A landscape with many valleys, sampled at points; each row gives a point and its height.
A ball rolls from a point to the lowest of its 3 nearest points, and stops where none of them is lower. Distance is the straight distance between rows; heights are no part of it.
z381 (h 611): [-6 23 11  0 13 -2 32 18 -9]
z871 (h 117): [ 5 18 -4  8  6 12 19 14 -9]
z953 (h 203): [  2 -20 -10 -19  10  21 -12  -9   8]
z163 (h 299): [ -3   9  13   2   8 -38  14 -13   8]
z639 (h 573): [ -2   2 -19  -5 -19  20 -30   4  -3]
z641 (h 296): [ -6 -16  22  10  15  23  25   5  -5]
z872 (h 216): [  5 -14  -8  -7   9  13   1  -4   2]
z332 (h 590): [-14  38   6   4   4 -20  28  26 -16]
z686 (h 266): [ -3 -12  -7 -24   8  23 -33 -19  18]
z552 (h 574): [  0  -5 -21 -13  -1  25 -23  -4  -2]
z679 (h 270): [ 9 -3 -7 -1 10 26 10  9 -7]
z268 (h 192): [  2  -6 -15 -10  -1   3 -28  -9   7]
z818 (h 569): [  4   6 -24   2  -5  26 -11   9 -13]
z348 (h 560): [-11  38   0  11  -8 -17  16  15 -13]
z983 (h 204): [  2  -8  -5 -12  -6  -4 -46 -16  12]
z226 (h 209): [  1 -13  -8 -14   7   1 -32 -16  12]
z746 (h 575): [  3  10 -18   9 -28  14 -16  16 -12]
z301 (h 90): [  3 -29   9  -9  14   5   1 -13  12]
z340 (h 66): [  6 -17  13  -5  15 -16   7 -15  11]
z786 (h 555): [  5  10 -14   8  -6   8  -1   7  -9]
z854 (h 635): [  3   3   3   9 -15 -33 -19  -7   5]
z388 (h 240): [  4 -24  -3 -24  15  12 -21 -15  16]
z839 (h 576): [  2   2 -15   4  -6  -1  -7  -4  -2]
z122 (h 373): [-11  -9  26  12  15  19  28   8  -8]
z880 (h 251): [  6 -14 -11 -11  10  34  -1   1  -1]
z769 (h 586): [  6   6 -13   2 -39   6 -24  15  -6]
z749 (h 110): [ -6   4  21   0  11 -12  31   1   2]
z843 (h 495): [ -2  22  -6  13 -12 -11   8   7 -11]
z777 (h 604): [  7   2   2   4 -30 -26 -27   4   5]
z789 (h 137): [  1  -6 -10  -3  -4  -9 -26 -11   7]
z400 (h 159): [  7 -26   6 -14  15  -5 -10 -18  14]
z605 (h 646): [ 5 -9  5 -1 11 -1 14 -4  2]
z54 (h 572): [  3  -3 -23 -12   5  42 -19   4  -4]
z792 (h 541): [-6  7 23  5 13 13 32 17 -9]
z695 (h 364): [-11  26  16   5   0 -51  12  -2   4]
z390 (h 598): [  3   4  -9   8 -28 -14 -21   4   0]
z857 (h 55): [ -5 -34  29   0  16  -8  14 -14  14]
z901 (h 360): [  5  -5  -7  -1   4 -16  -7 -12   7]
z220 (h 571): [  2   9 -24   5 -22  23 -21  15 -12]
z357 (h 70): [-4 -9 24  0 13 -7 27 -5  4]
z576 (h 54): [ -4 -24  30   0  15 -14  19 -13  11]
z386 (h 607): [ -2  14   1  13 -14 -28  -4  -4   2]
z842 (h 550): [ -1  12  -8  12  -9 -15   3   0  -3]
z835 (h 531): [  0  17  -4  12 -25 -15  -2   7  -6]
z491 (h 258): [  9 -10  -9  -4  10  37   3  10  -7]
z571 (h 211): [ -3  11   9   1   6 -21  22  -4   4]
z824 (h 161): [-17 -17  31   9  14   6  30  -2  -2]
z452 (h 147): [  4 -26   1 -14  13  13  -4  -9   8]
z166 (h 557): [  1  21 -11  16 -18   3   0  15 -14]
z19 (h 615): [ 3  2 -7  3  2 -5  9 -4 -1]
z97 (h 449): [ 8  7  3  5 13 22 22 14 -9]
z643 (h 42): [ -1 -25  20  -1  14  -3  17 -12   7]
z476 (h 535): [  0  15 -13  12 -13  -3  -2   6 -10]
z921 (h 345): [-10  27   9   0   1 -32  23   3  -5]
z727 (h 610): [  4  -3  -2  -6 -29 -13 -42   1   8]
z737 (h 372): [ -1  20   1   7   2 -11  20   3  -4]

Where does a ball stop that starts at each point below?
z332 => z643
z220 => z843
z746 => z843
z777 => z843
z19 => z843
z727 => z789
z122 => z643
z552 => z789

Two balls start at each pair of points below. Name the first point that both come to, or write -.
z769, z679 => -
z792, z641 => z824
z839, z386 => z843
